A landscape with many valleys, sampled at points; each row gives a point and its height.
From any point a ball takes the steepest step (drop divided by distance) to one of its 4 nearest points. It stops when none of these is lower. Distance is the straight distance between rows; heights are no part of it.
Lupad (h 15.7): [114 140 121 102 112 161 115  99 141 132 183 133  86 132 119  82 118 125
  91 126  99 156 142 139 132 169 127 106  95  97 160  69]
mel (h 18.8): [171 129  64 145  98 134 172 202  89 157 156 113 121  99 151 176 167 115
 105 122 160 105 141 143 109 141 131 145 145 169 118  97]
Gab (h 5.1): [178 129  46 131 110 144 205 229 105 100 162 144 100  85 161 183 124 106
 138  73 208 121 130 131 108 119 132 120 109 194 160 111]
rol (h 20.4): [128 117 102 127 106 125 159 212 103 118  87 159 162 152 159 162  88 138
 197 130 109  96  74  88 137  82 108 162 143 131 122 150]
bif (h 28.4): [122 178 161 138 111 120 117 109 132 111 162 141 142 133 153 141 146  88
 121 141 130 146  95 143 156 124 159 107 106 127 155 120]
nog (h 36.7): [134 115 181 133 165 140 118  71 144 104 126 153 132 105  94 115 119  79
 140 169 133 129 126 138 131 154 127 115 133 140 123 155]
Duge (h 26.4): [138 128 116 123  95  95 143 181 104 108  90 171 155 163 161 161 121 141
 195 133 116 122  60 113 121  85 120 164 167 127 126 142]
fizad (h 27.1): [126 144 174 143 119 115 125  82 138  86 153 138 123 120 127 143 131  92
 135 141 140 127 111 136 166 137 139  98 128 144 131 141]
piv (h 43.3): [133 152 184 117 114 107 106 104 123  99 106 153 132 158 116 183 114 136
 122 140 157 124  79 110 127 106 159 111 133 133 146 125]
vev (h 36.3): [111 107 249 132 146 144 110  45 158 160 104 150 133 172 120  69  86 146
 137 131  82 111 183 104 138 117 163 154 171  96  87 162]
tis (h 27.8): [139 116 198 136 208 138 100  49 131 123 176  49  92 109 141  93 187 157
  91 126  27 151 181 149 115 146  92 129  90  96 149 161]
Lesi (h 13.3): [104 115 141 122 125 164 123  64 129 111 149 120  54 144 110  89 149 152
  93 155  97 158 135 155 138 171 122 111 123 114 161  80]
bepin (h 31.2): [128  81 212 132 163 136 140  48 141 161  99 170 141 153 103  81  86 105
 138 132 107 113 154  93 131 133 164 147 140  99 103 132]
betoz (h 39.3): [169 122  54 145 143 114 205 199  87 134 160 119 120  91 153 170 148 126
 145 136 184 102 113 150 104 127 149 120 142 187 123  92]
gifit (h 20.9): [127 110  53 124 119 145 164 236 104 130 112 165 166 123 126 130  61 122
 216 102 155 114  99  89 148  98 103 146 159 139 114 163]
podo (h 19.4): [110 152 141 156  95 134 102 109 138 129 167 127 122 144 125 129 148  86
 116 131 125 162 106 156 164 156 145 122 119 119 138 117]
Rozu (h 41.5): [117 164 155 127 132 118 112 121 123 103 124 125 138 150 147 167 119 129
 133 147 152 123  77 128 131 108 156 104 118 132 145 127]
kito (h 17.6): [120  85  61 119  97 112 133 217 127 147  74 131 141 117 106 168  89 149
 193 103 157  96 114 115 149 102 106 154 145 158 113 142]
zeme (h 29.3): [118  87  44 152 105  80 145 219 100 127 106 147 123 111 141 146  93 126
 201  81 212 122  76 106 157 101 133 140 173 173 101 120]
reme (h 33.5): [117 108  52 141 124 137 152 215  88 103 105 168 137 120 131 138  74 120
 219  71 183 119  94 101 158  76 133 131 181 169 117 147]
Rona (h 32.1): [121 134 117 128  98 101 126 194 102 123  77 162 160 171 149 169 114 145
 165 128 110 101  71 107 122 103 116 168 150 119 139 127]
rizom (h 20.3): [123 102 160 109 211 150  89  66 153 133 105 105 124 168  96  99 158 150
  97 143  58 163 192 148 106 150  95 148  88  82 120 159]
sodul (h 21.2): [123  94 174 124 166 149 124  38 130 117 167  83  68 126 133  81 164 163
 102 144  54 150 179 181 123 135 100 117 126 118 150 165]
gira (h 15.8): [112  77 154 123 145 126 101  48 136 109 117 111  97 143  86  94 152 142
  98 151  83 158 156 162 114 164  94 128 126 117 103 144]
nop (h 15.6): [148 164  77 159 110  84 145 166 111 163 156  92 133  97 157 114 156 145
 102 118 155 113 130 123 121 113 107 101 133 135 110 139]
Bosel (h 19.6): [139 136  90 110 129 113 153 193 153 162 126  95 146 103 140 140 105 145
 117 130 165  89 136 111 129  92 121  95 135 151 132 147]
linar (h 13.9): [161 126  51 124 149 148 200 214 102 105 150 155 101  86 160 175 112 104
 145 117 235 138 116 136 101 100 148 141 120 172 140  92]
fina (h 27.6): [140 151 104 105 138 123 133 197 139 166 120 102 152 132 138 157  84 163
 133 134 159  85 121  99 117  99 128 110 131 140 140 147]
Setip (h 5.9): [115 126 137 141  95 149 105  83 131 125 156 145  98 149 111 130 161 118
  95 141 108 172 111 164 141 173 122 134 121 122 131  97]
ruvak (h 19.3): [184 109  14 146  55 125 191 208 105 107 154 119  93  97 140 176 145 113
 104  64 178 124 130 137 125 136 142 124  99 183 166 115]
gide (h 19.9): [127 108  87 116 118 147 139 216 110 135  90 140 170 133 150 172 114 137
 182 116 131 107  96  89 148 100 112 157 141 137 128 150]
nulu (h 14.6): [163 141  74 161 106  87 191 187 110 155 148 122 149  88 158 137 167 132
 110 126 156 116 133 127 106 134 133 140 155 169 117 107]
Nege (h 15.0): [119  68  48 120 104 108 136 207 124 133  88 127 125 116 106 162  89 141
 180 105 195 110 105 135 151 101 111 138 152 158  99 124]
nem (h 36.9): [124  98 168 144 155 158 132  74 125 129 123 159 173 114 122  95 111  71
 136 156  92 117 152 131 133 172 118 115 126 134 107 153]
gafub (h 16.9): [147 138  75 136  90 109 137 193  95 163 128 106 125 121 136 137 186 142
  81  98 149 122 126 130  91 145 138 134 139 157 115  82]
Limot (h 22.2): [129 124  92 118 126 142 182 216  97 116  88 190 151 154 153 153  99 119
 221 123 116 122  91  93 138  92 113 155 170 149 127 158]
leruk (h 31.8): [130 155  71 134  89  99 102 165  90 144 121  89 139 121 102  98 171 156
  57 103 142 118 140 110 106 114 143 104 113 142 122  96]
zos (h 9.9): [178 122  44 129 110 154 198 203 112 107 165 143 114  84 152 191 125 110
 145 105 208 124 134 145 101 118 131 132 112 190 156 108]
tofor (h 35.3): [123 141 131 102 113 131 113 175 125 152  78 145 143 155 134 186 112 150
 137 146 122 113  76 100 136 106 132 142 120 120 153 116]
beke (h 7.4): [128  97 153 134 138 142  99  70 153 121 119 113 151 130 102  94 152  85
 124 155  77 133 172 157 118 186  98 134 118  94  95 151]
Veza (h 39.0): [112 119 162 155 112 122 101  73 151 120 141 125 121 127 113 115 145  84
 126 146 118 153 125 173 146 173 113 117 136 129 113 148]
Zute (h 16.2): [145 158  79 150  92 102 137 176 117 155 144  99 149 110 135 121 166 149
  84  92 150  99 131 117 120 116 115 111 124 134 116 137]
vupev (h 18.1): [123  92  58 126 124 100 148 214 132 156  83 122 127 101 109 155 106 161
 162 112 197 106 105 125 141  98 119 140 157 153 107 103]
lenid (h 18.6): [131 104  58 144 113 127 141 213 112 133  98 136 144 126 128 158  92 141
 210 114 147  95 103 100 171 107 101 155 151 146 110 145]
Zudus (h 18.2): [137 162  83 146  85 104 111 169 138 152 142  76 147 116 130 129 153 130
  84 103 131 110 145 109 119 123 105 105 100 134 131 136]
vovab (h 33.2): [124 159 151 113 124 112 117 157 119 129  88 134 146 169 130 189 110 139
 146 146 141 115  83  93 130 101 144 122 117 129 146 128]
Meri (h 36.2): [121 124 176 146 133 131 120  68 136  93 139 137 141 118 116 105 141  73
 137 142 114 134 131 154 145 162 114 113 142 147 119 153]
Bevo (h 30.3): [140 150 136 125 103 109 130 156 105 113  78 159 152 175 150 183 121 151
 164 129 136 114  74  99 141  85 126 154 159 129 131 131]
Dul (h 25.4): [131 163 173 134 111 114 134  85 143 107 154 138 135 129 121 131 150  74
 121 146 123 160 104 156 158 151 137 102 124 132 124 117]
votis (h 34.5): [127 136 238 128 157 113  55  45 155 102 126 107 158 156 136  62 122 136
 152 153  41 143 200 129 172 118 148 149 166  82 115 157]
Sota (h 23.2): [121  97  71 101 119 127 131 206 133 165  75 126 140 132 112 168  88 161
 148 118 147 105 109 110 142 107 105 158 124 139 130 132]
nirad (h 31.7): [137 145 148 131  96  94 107 150 116 107  73 133 154 164 139 180 123 155
 153 128 132 120  59 100 122  92 136 154 149 120 144 137]
sur (h 36.5): [130 141 194 129 133 127  84  65 141  97 104 162 145 108  87 158 105 119
 130 141 159 119 102 110 118 126 143 120 141 146 119 138]
nar (h 37.0): [146 159 133 125  96  85 137 147 112  80  96 172 163 153 158 165 118 159
 195 136 156 106  78  82 117  68 111 149 183 127 138 161]
muza (h 19.1): [138 112  72 129 111 139 147 214 111 132 100 152 162 137 141 155  96 118
 206 104 127  96 101  91 145 104  98 151 155 145 130 153]
Pude (h 12.5): [ 99 144 140 148  82 133 108 103 142 126 154 127 132 153 112 127 147 109
 124 131 122 184 108 144 155 164 131 123 102 105 135  85]
Zit (h 33.7): [128 109 140 162 124 134 110  77 145 109 121 133 128 121  98  98 152  96
 119 155 105 162 145 166 138 175 110 125 130 131 102 162]
miv (h 37.4): [128 171 158 108 145 135 124 145 133 123 136 128 157 147 144 169 105 112
 123 151 137 118  89 127 149 100 157 111 108 135 157 137]
mib (h 21.3): [138 167  77 143  79  87 124 160 117 153 143  88 142 120 137 106 186 145
  71  77 141 113 127 106 102 121 118 103 103 136 115 104]
tovin (h 32.3): [160 130  46 129 128 143 204 201 110 123 161 135 126  78 161 177 161 109
 126  93 188 121 144 151  91 133 135 141 136 175 125  87]
Zud (h 24.3): [163 126  77 136 138  94 179 179  86 155 126 131 131 104 160 136 128 148
 126 134 185 101 120 136 116 101 137 107 157 174 120 120]
kevuv (h 14.2): [168 129  19 151  77 126 195 211 110  87 149 126  82  83 170 199 143 102
 117  61 205 117 118 138 132 110 132 115 110 183 164 133]
Besif (h 38.6): [110 126 240  96 151 136  94  38 159 135  98 113 135 170 118  61  94 143
 140 151  72 130 179 107 150 114 146 161 187  98 112 172]
dukog (h 36.1): [123 125 175 135 158 134 111  80 145 101 121 155 142  96 101 132  99  84
 141 143 155 126 113 109 122 129 144 116 129 144 130 155]
Nub (h 21.9): [121  74  42 152 101  80 143 201 104 124  79 144 117 123 125 159 103 137
 174  98 236 128  98 122 164 102 137 139 151 163  98 103]
Nolu (h 24.6): [130 163 110  95 146 138 154 182 138 157 127 108 150 142 140 162  88 141
 117 135 144 101 120 103 136 102 142 105 107 144 142 133]
Dod (h 35.9): [118 124 221 133 171 104  94  60 144 124 102 122 159 163 151  70 134 109
 125 152  52 144 177 127 153 133 158 143 153  63 109 148]
Zotu (h 20.8): [120 178 124 133  89 136 102 117 154 139 155 128 146 133 146 128 146  98
 118 125 123 163 115 144 158 152 133 130 109 110 128 107]
gev (h 22.4): [125  94 183 134 183 133 128  40 129 127 172  81  70 114 143  77 166 162
  99 140  50 141 166 170 126 154 108 103 117 106 152 155]
duros (h 68.5): [110 158  91 103 124 128 111 115 141 112 152 105  90 103 118  81 154 144
  58 111 115 138 151  97 100 123 134  88  65 144 167  87]
natos (h 42.2): [108 115 222 120 161 118 127  47 151 127 111 138 143 165 150  58 108 117
 136 148  55 127 185 128 140 125 166 144 137  84 109 151]
Lopak (h 29.7): [104  93 216 133 174 147 140  65 147 137 101 159 155 156 122  78 108 110
 138 147  83 113 157 118 123 138 163 152 145  94 107 133]
sima (h 28.5): [139 100  59 139 126  90 173 199 100 144  92 128 105 120 122 165 108 145
 160 109 222 131 123 148 130  97 161 135 165 170 112  89]
Suvo (h 39.1): [142 121  65 129 148 123 199 210 103 140 121 138 110 106 153 152 139 128
 127 125 215 103 105 136 117 125 142 130 148 174 120  88]
boku (h 12.9): [145 151  85 151 134 107 189 190  99 167 151 115 143  91 167 143 161 138
 114 119 156  98 119 139 116 120 131 127 146 168 129 116]
lik (h 36.0): [139 129 162 138 125 122  70  72 111  85 104 169 168 114 107 165 107 127
 162 107 156 120  94  78 115 114 108 167 136  97  98 147]
Raro (h 32.0): [130 120 104 120 121 127 123 201 126 163  77 136 152 161 147 184 105 149
 165 135 132  92  94  91 139  87 123 162 127 145 134 134]
komar (h 31.1): [127 178 162 128 121 125 118 117 145 111 148 136 141 131 141 148 123  99
 104 148 136 147  91 120 141 120 158  92 123 141 152 132]
mem (h 34.0): [146 146 139 133  90  85 119 140 116  79  91 147 164 162 142 173 116 145
 200 135 142 113  93  91 105  77 110 159 170 127 125 155]
tud (h 40.9): [116 170  88 120  92 137 100 146 151 122 150 114 120 127 100 109 140 131
  78  94 137 139 147 112 113 137 124 122  78 122 136 107]
goke (h 41.0): [120 126  67 106 123 161 175 222  87 125 105 186 140 141 117 145  53 109
 222  97 155 132  99  72 136  85 122 120 168 185 117 178]
fozup (h 30.9): [128  92 187 147 169 126  96  58 116 117 172  51  71  93 145  99 199 145
  83 119  39 139 164 190 130 153  92 115 110  81 161 160]
Tek (h 18.7): [117  91 150 126 162 154 122  50 132 118 134  91  81 140  89  87 153 156
  94 158  77 146 177 174 104 155 105 104 119 114 140 142]
pafov (h 35.7): [129 116 168 135 122 130  92  75 127 108 109 152 142 110  94 163  98 133
 136 124 169 119 116 110 116 115 123 123 136 137 118 140]
kolod (h 26.9): [147 103  57 128 144 142 199 213  93 132 127 148 120  93 133 170 121 136
 147 131 226 123 120 143 108 119 158 124 143 177 134  75]
Puni (h 11.5): [110 155 118 116  89 149 100  97 151 127 161 149  93 167 106  93 144 112
 103 134 114 181 122 156 135 162 127 120  99 105 145  78]
vetel (h 37.7): [110 163  78 127  88 107 100 139 124 143 137 110 122 109 105 110 158 141
  70  92 142 129 141 117 106 116 129  98  95 125 128 100]
ruran (h 22.9): [122 104 169 134 175 141  98  83 147 127  98 118 150 149 119  86 165  94
 116 152  60 159 169 146 123 160 120 166 109  70  88 153]
buvu (h 20.7): [125  89  52 138 113 114 136 206  97 126  94 127 131 111 129 127  82 127
 204  90 183 111  97 112 155  94  93 136 155 172 112 143]
nago (h 15.5): [ 96 145 127 111 123 156 123 102 154 129 170 140  65 120 123  93 121 133
  91 118  95 145 153 131 121 164 138 101  91 111 175  68]
tute (h 29.4): [117 120  56 129 121 141 150 214  97  96 108 160 156 109 127 142  61 124
 229  87 185 115  97  82 137  72 123 126 180 173 109 167]
pena (h 19.7): [131 189 105 135  92 124 105 159 147 144 160 105 149 116 140 122 138 127
 110 115 121 119 148 114 124 118 107 114 103 109 132 130]
Doz (h 31.5): [179 131  44 138  97 149 196 209  95 131 166 122 117  80 143 185 161  99
 117  90 174 118 120 142  99 137 126 149 129 185 138 109]
Nebu (h 38.4): [108 105 188 137 175 113 115  66 142 134 103  93 161 157 142  67 149  83
 140 148  32 140 192 140 150 146 148 155 118  65  93 152]
Gupup (h 18.3): [112 101 143 115 142 166 149  75 132 129 190 106  58  97 167  76 138 138
 109 149  71 148 148 171 129 167 115 124 123  86 182  90]
vapa (h 17.9): [114 105 156 111 180 162  89  71 142 117 129 113 100 138  92  92 155 139
  91 156  64 149 173 168 107 163  96 140 104  91 113 160]
mil (h 16.0): [117 105 140 140 147 150 140  52 111 127 174 104  49 124 165  72 160 137
  93 138  54 141 154 183 136 162 119 100 126 101 162  98]
fab (h 17.3): [108  95 138 138 125 147 115  65 141 114 129 115  77 160  84  96 169 132
  97 157 100 164 146 175 131 182 101 121 129 119 110 129]
Teru (h 28.6): [116 168 107 126  71 155  93 111 148 127 165 129 124 145 121 134 134 110
  90 122 126 166 133 131 133 165 119 120  85 108 139  98]
ratop (h 29.0): [117 118 180 124 182 119  79  67 144 130 107 100 148 163 120  82 161 121
 106 151  43 159 183 167 131 152 118 160 104  57  92 132]
migug (h 16.4): [115 127 192  88 209 138  90  67 130 121 123 110 124 145 122  95 154 149
  90 159  50 155 190 150  99 157 113 142  83  76 124 139]
rula (h 34.8): [126 168 146 107 127 135 118 148 140 152 109 127 140 159 148 185  92 149
 127 145 137 104  77 104 132 112 151 112 107 132 152 125]
Zali (h 35.5): [122 156 178 123 125 122 113  93 136 106 131 129 140 135 113 157 106 120
 107 138 159 132  77 131 126 110 156 103 131 143 149 128]
bisod (h 17.0): [ 99  74 156 139 146 135 112  52 140 126 123 101  75 133  84  88 150 142
  89 163  89 163 147 173 123 161 106 117 106 109 117 139]
nov (h 17.4): [124 106  66 120 126 114 146 203 138 163  94 106 125 113 114 150  96 171
 137 129 180 108 113 115 149  95 127 126 156 162 130 133]
putuv (h 32.8): [133 134 160 128 106  94  83 121 136  99 102 138 133 155 122 191 110 153
 148 120 161 117  79 108 106  82 131 150 155 114 135 129]
Fibem (h 38.7): [114 121 244 114 155 118 111  61 163 132 112 132 143 164 147  61 105 113
 151 145  62 127 188 130 147 115 163 145 151 105 117 171]
zam (h 16.1): [119  99 181 119 211 150  99  53 123 111 150  87  97 129 110  83 164 162
  86 164  58 145 194 165  98 147 101 130  93 105 140 161]
bim (h 15.4): [158 137  71 141 104  94 149 196  97 177 144  89 149 110 155 125 182 148
  83 110 145 114 128 130  99 122 128 131 140 150 108 115]
fil (h 21.0): [131 194 114 126 107 118 140 168 148 145 162 113 164 115 157 138 135 123
 118 133 134 113 127 101 144 119 125 131 103 123 142 149]
Toli (h 24.4): [142  98 173 145 184 139 108  46 126 123 162  69  65 120 139  77 181 153
  86 127  56 136 177 176 123 150  97 110 105 102 144 173]
fari (h 19.2): [172 115  55 136 150 144 206 213 108 124 151 143 114  88 161 168 135 110
 143 113 205 120 121 152  89 128 135 129 124 178 139  89]
reta (h 18.5): [143 115  38 111 147 137 170 208 102 124 118 152 109 105 124 178 115 116
 152 109 238 132 105 145 114 106 153 145 132 165 132  70]
vog (h 31.9): [129 129 223 129 150  91  95  62 171 118 107  96 155 156 144  70 152 128
 132 147  36 157 179 129 171 131 136 156 144  65 110 148]
nemek (h 24.0): [144 158 105 118 119  99 157 174 133 157 135  90 154 110 151 140 134 142
 128 129 148  95 147 111 131 102 127  93 145 163 124 158]
Levo (h 22.6): [127 127  99 114 114 114 175 190  97 111  81 182 144 157 157 166 101 132
 197 136 112 119  74 102 126  79 117 151 163 126 132 155]
bik (h 35.4): [134 124 163 131 106 129  67  70 119 104 104 166 159 114  93 176  93 149
 162 122 169 108 107  98 122 104 119 137 119 116 107 145]
Tigad (h 39.2): [124 140 125  95 118 137 111 184 110 158  91 138 148 167 138 189 108 170
 150 130 132  97  90 106 137  97 123 163 122 118 143 141]
bod (h 20.6): [126  95  50 125 123  99 144 183 131 143  91 116 111 103 121 146 108 140
 158 103 205 129 124 143 144 105 130 131 159 178 105 105]
zumip (h 35.1): [129 117 186 135 142 139  87  57 138 121 115 162 130 101  88 143  97  96
 121 140 162 108 108 100 109 143 139 139 122 140 109 147]
Ves (h 24.2): [139 107  49 122 118 118 160 204 103 126  93 146 111 117 116 157 110 125
 175  97 222 141  87 133 127 113 158 139 143 155 110  73]
ratol (h 33.6): [126 166 180 132 137 127 119 105 147 107 145 142 128 147 127 149 116 107
 122 135 146 137  77 129 145 119 159 101 131 154 159 122]
tofen (h 17.7): [168 121  48 128  88 143 146 209 103 150 151  90 113 108 125 152 171 122
  84 106 147 103 130 152  91 155 138 152 124 163 128  95]
pudun (h 60.7): [104 147  95 114 103 132 122 120 157 106 185 124  92 116 117  85 129 137
  79 102 104 157 149 107 116 129 124  93  87 100 171  79]
Bupa (h 44.6): [105 168 100 107  98 148  90 112 158 126 170 132 101 122 112 105 131 135
  80 111 121 168 148 122 129 152 117 116  80 113 155  75]
Kepem (h 34.6): [115 115 194 144 178 125 131  70 136 131  97 121 159 155 142  68 132  90
 127 141  45 124 178 136 136 135 147 160 135  71  91 158]
guf (h 13.6): [122  87 159 130 150 141  94  66 138 121 117 105 129 143  81  96 157 115
  98 155  82 148 180 162 109 181  85 136 116 100  90 151]
feva (h 20.1): [141 177 105 129 123 118 144 175 156 157 155  98 161 109 164 132 119 139
 106 124 142  85 130 108 125 102 119 116 115 140 127 157]
nelo (h 27.0): [176 129  72 130 133 116 199 214  91 157 139 122 133  99 161 158 156 134
 131 117 184 105 124 142 120 125 143 140 150 173 125  89]
takul (h 12.3): [106 136 117 116 109 162 110  97 139 126 164 139  74 150 103  96 137 119
 101 148 107 166 130 158 130 184 128 115 105 117 156  66]
dusu (h 17.8): [152 154  96 153 107  96 158 184 145 155 147 112 153 110 146 127 138 137
  97 130 149  96 138 110 120 100 120  98 115 133 124 138]
fuz (h 35.2): [139 119 160 137 137 130 130  67 150 106 120 137 156 100 102 110 147  85
 142 164 105 137 129 148 131 182 102 130 139 129 101 171]
niku (h 9.8): [ 92 103 136 137 100 139 118  60 129 122 147 134  74 143 102 108 154 129
  98 143 101 181 135 179 136 165 119 103 125 120 127  89]
mig (h 35.8): [138 134 158 151 101  92  83 106 121  83 101 155 163 124 148 167 126 134
 188 136 154 122  96  74 120  89 116 139 161 117 116 158]
gume (h 18.0): [148 130  76 140 134  99 189 189 118 160 138 122 141 100 141 140 142 156
 109 137 171  83 122 117 121  83 138 107 153 153 126 128]
vika (h 36.4): [108 107  61 132 128 165 167 228  93 113 114 180 136 118 111 129  45 113
 221  74 195 133 106  84 144  75 133 123 184 181 116 173]
Guri (h 25.3): [124  98  50 132 109 134 154 222 108 123 105 153 149 109 138 146  75 148
 225  85 165 117  92  95 151  97  98 138 169 171 121 157]
Bedet (h 36.6): [120 167 158 105 136 124 133 126 129 124 120 132 148 146 143 159 119 121
 124 142 137 129  76 119 128 104 168  97 129 133 164 126]
ropa (h 10.3): [116 103 155 117 139 157 127  59 116 126 186 115  68 130 145  84 152 147
  98 133  77 151 157 179 128 173 131  86 130 117 162  84]
tetu (h 25.8): [126 157 118  98 129 136 128 184 131 165 106 123 147 134 150 180  82 145
 137 142 146  89  93 109 128  92 136 129 121 140 142 150]
kule (h 9.6): [ 98 126 129 127 106 145 125  77 124 125 162 137  72 149  99 102 140 132
  98 149 111 168 135 178 140 176 135 123 118 119 138  79]
bemit (h 35.6): [114 178 113 108  75 154  97 124 146 146 174 124 126 127 115 121 126 119
  86 107 127 152 138 133 113 151 115 125  66 112 143  94]
tagap (h 34.1): [140 142 164 125  98  91  64  97 134  86  83 162 148 141 129 185 115 142
 164 120 157 110  99  87 101  87 115 152 136 112 115 150]
navap (h 16.5): [108  96 152 129 145 155 140  58 119 117 150 111  59 139 124  95 152 160
 106 156  91 164 142 181 127 149 128 106 120 111 147 108]
Debu (h 21.7): [128 193 120 119 108 141 129 160 145 148 159 128 166 116 155 143 136 123
 117 128 127 118 126 106 146 125 125 116 107 112 130 115]
kimer (h 26.7): [107 148 127 108 116 162 113 108 150 121 166 146  91 130 124 100 137 126
 100 113 122 172 152 134 128 165 132 114  76 115 164  87]
gal (h 18.9): [124  94 172 114 190 164 101  49 129 109 142  94  82 130 107  92 164 154
  97 150  70 157 181 157  94 136  95 112 115 109 144 175]
vuku (h 33.9): [121 121 115  94 127 143 120 205 125 150  91 113 141 149 125 172  98 168
 135 143 152  98 106 100 139 107 123 137 118 131 128 144]
luso (h 17.1): [138 171  88 135  94  85 134 165 143 160 151 100 159 111 139 123 154 144
 109 107 136  99 140 113 126  94 112 111 110 123 122 144]
sov (h 17.5): [127  92 160 146 145 148 107  66 129 116 114 130 160 110  98  89 157  93
 122 155  89 125 164 149 136 165  96 139 129 100  90 171]
kag (h 34.2): [115 113 177 134 131 124  90  73 124 129 122 176 150 118  88 143  90 106
 140 121 145 112 100  98 116 128 121 155 123 120  99 142]
sefa (h 19.0): [108 102 146 137 122 121 105  66 137 115 131 123  91 142  80 107 152 104
 102 155 109 154 135 173 132 179  95 130 127 123 114 133]
reri (h 34.7): [146 133 164 129  87 104  79  86 131  85  94 163 126 138  99 166 104 132
 156 114 165 130  86 108  97 117 120 133 147 131 125 145]
nos (h 12.1): [121 104 186 115 231 159 107  59 129 128 155  92 101 125 131  83 150 156
  90 149  39 144 202 160 102 138 108 126  68  78 145 161]
fuda (h 14.7): [152 155  83 149 111  85 163 175 112 157 141  98 142 106 164 133 173 145
  89  99 152 116 135 129 118 116 120 103 143 154 113 117]
kivab (h 11.3): [116 127 123 111 124 174 123  96 150 126 174 128  72 123 138  76 125 136
  93 128 105 157 141 147 134 185 128 122 103 105 173  59]
mar (h 39.4): [126 167  91 128  74 121  83 143 152 141 170 104 137 120 122 123 135 128
  82  90 131 154 133 105 116 131 116 107  84 115 139 109]
Divo (h 30.4): [101 127 211 140 161  98  88  66 168 116  99  99 165 166 149  76 154 116
 119 145  49 163 181 158 163 135 139 178 125  59 101 136]
Nir (h 20.0): [115 116 150 130 189 153  96  44 136 113 131  91  93 132  94  91 139 148
 100 160  56 151 179 156  95 155 108 138  91  93 128 155]
lin (h 37.2): [114 142 252  97 162 139  71  29 140 132 113 114 154 168 126  70  93 152
 145 151  85 137 191 108 168 122 147 166 182 104 118 188]
tol (h 31.4): [109 100 186 137 171 143 144  62 129 138 115 171 161 130 108  85 100  92
 134 127  97 116 151 104 109 142 161 134 133 109  86 140]
kifid (h 33.8): [116 105 228 123 145 136 133  63 155 160 112 153 129 168 117  62  94 123
 131 146  80 116 188 113 121 115 167 136 168 114  98 157]
Gib (h 26.5): [119 105 183 139 178 151 138  56 151 132 104 134 168 139 132  92 128  92
 125 157  64 115 155 134 156 158 148 144 140  83  89 150]
gela (h 41.3): [129 155 189 121 117 110  93  86 133 109 113 145 127 136 120 169 105 130
 140 131 169 127  94 118 115 110 157 119 143 141 148 111]
nito (h 13.5): [125 145 122 112 124 161 123  98 157 107 179 136  75 106 148  78 123 135
  91 111  90 131 152 135 113 161 132 104  91  99 189  65]
fibu (h 37.3): [127 156  84 126 105 101 115 146 117 144 121  88 113 107 107 101 168 147
  57 101 146 128 132 116 100 126 155  97  94 147 130  92]
fiza (h 22.8): [128 162 122 103 135 140 145 184 145 163 140 104 156 124 151 148 102 133
 121 133 146 100 121  97 122  96 134 104 111 136 146 151]
nomu (h 14.0): [111 130 140 123 143 173 134  70 130 108 178 119  65 117 139  85 155 126
 101 143  79 138 163 153 140 186 127 110 114  95 182  65]
kega (h 13.4): [108 105 149 117 129 138 124  60 130 118 153 129  70 138 111  97 142 157
  96 156  88 159 131 162 118 170 123 102 132 117 150 109]
Fum (h 33.1): [114  89 193 146 142 138 105  62 137 157 102 187 145 145  73 123  89 119
 140 120 129 131 133  97 129 128 138 148 129 100  78 128]
rofo (h 26.3): [119 179 128 123 111 138 125 137 160 124 179 120 158 132 144 134 142 108
 114 128 115 148 113 132 143 146 123 124  85 100 137 120]
Tal (h 29.2): [125 142 177 138 108 123 116  87 136 101 144 134 128 118 116 123 135  68
 136 144 138 154 116 152 145 151 122 114 134 143 129 151]
rim (h 25.9): [129 188 142 113 117 129 130 144 144 127 150 129 158 126 158 142 122 112
 118 141 120 125  93 121 143 131 151 104  96 111 145 129]
paz (h 25.5): [115 189 137 115 120 129 133 155 143 137 157 133 147 145 165 142 104 121
 123 129 127 123 101 118 143 124 148 111 107 111 163 131]
lon (h 37.1): [144 106  71 125 144 114 190 202 114 152 121 134  99 104 110 147 114 152
 144 119 203 120 112 133 125 110 147 119 147 166 111  81]
Gilug (h 32.2): [114  77 239 142 147 130 131  62 144 176  95 179 146 172  99  89  91 123
 128 125  95 121 151 109 139 130 160 154 142 101  85 127]
doso (h 16.3): [156 129  54 150  98 116 145 201  83 157 132 109 133 113 149 139 196 134
  84 115 161 119 113 128  91 148 134 126 147 145 110  84]
pez (h 34.4): [129 117 167 145 137 138  88  60 125 124 107 193 166 112  81 143 101 114
 150 123 144 130  99  78 125 136 130 173 114  98  83 123]
tedul (h 21.1): [121  82 170 131 170 140 124  48 113 115 177  61  69 107 165  92 181 142
  95 128  54 130 150 186 136 180 117 102 124  85 172 128]
keru (h 35.0): [133 143 149 109 111 112 110 122 128 109  87 147 138 169 116 173 125 142
 131 129 148 121  72 101 123  95 169 128 125 132 149 116]
Kep (h 34.3): [125 106 187 132 177 161 126  61 136 126 110 154 153  85  96 107  97  72
 154 159 110 102 139 103 125 166 131 127 141 126  97 156]
gabik (h 9.7): [136 135  73 114 146 105 160 192 125 160 116  94 137 103 133 141  84 165
 130 134 171  94 140 118 118 100 135 109 140 162 125 133]
Val (h 18.4): [134  98 166 139 156 137 113  82 152 131 103 126 155 133 110  87 150  88
 133 145  54 131 170 149 147 173 113 164 116  94 102 154]

For each start below, name the point where the ball stops.
Suvo: Gab
piv: Nege
Ves: Gab
feva: boku
Bedet: Setip
mar: boku
Zit: beke
gela: Setip
reri: Nege
Veza: beke
rim: boku
lik: Nege
Meri: Setip
vetel: boku
fizad: Setip
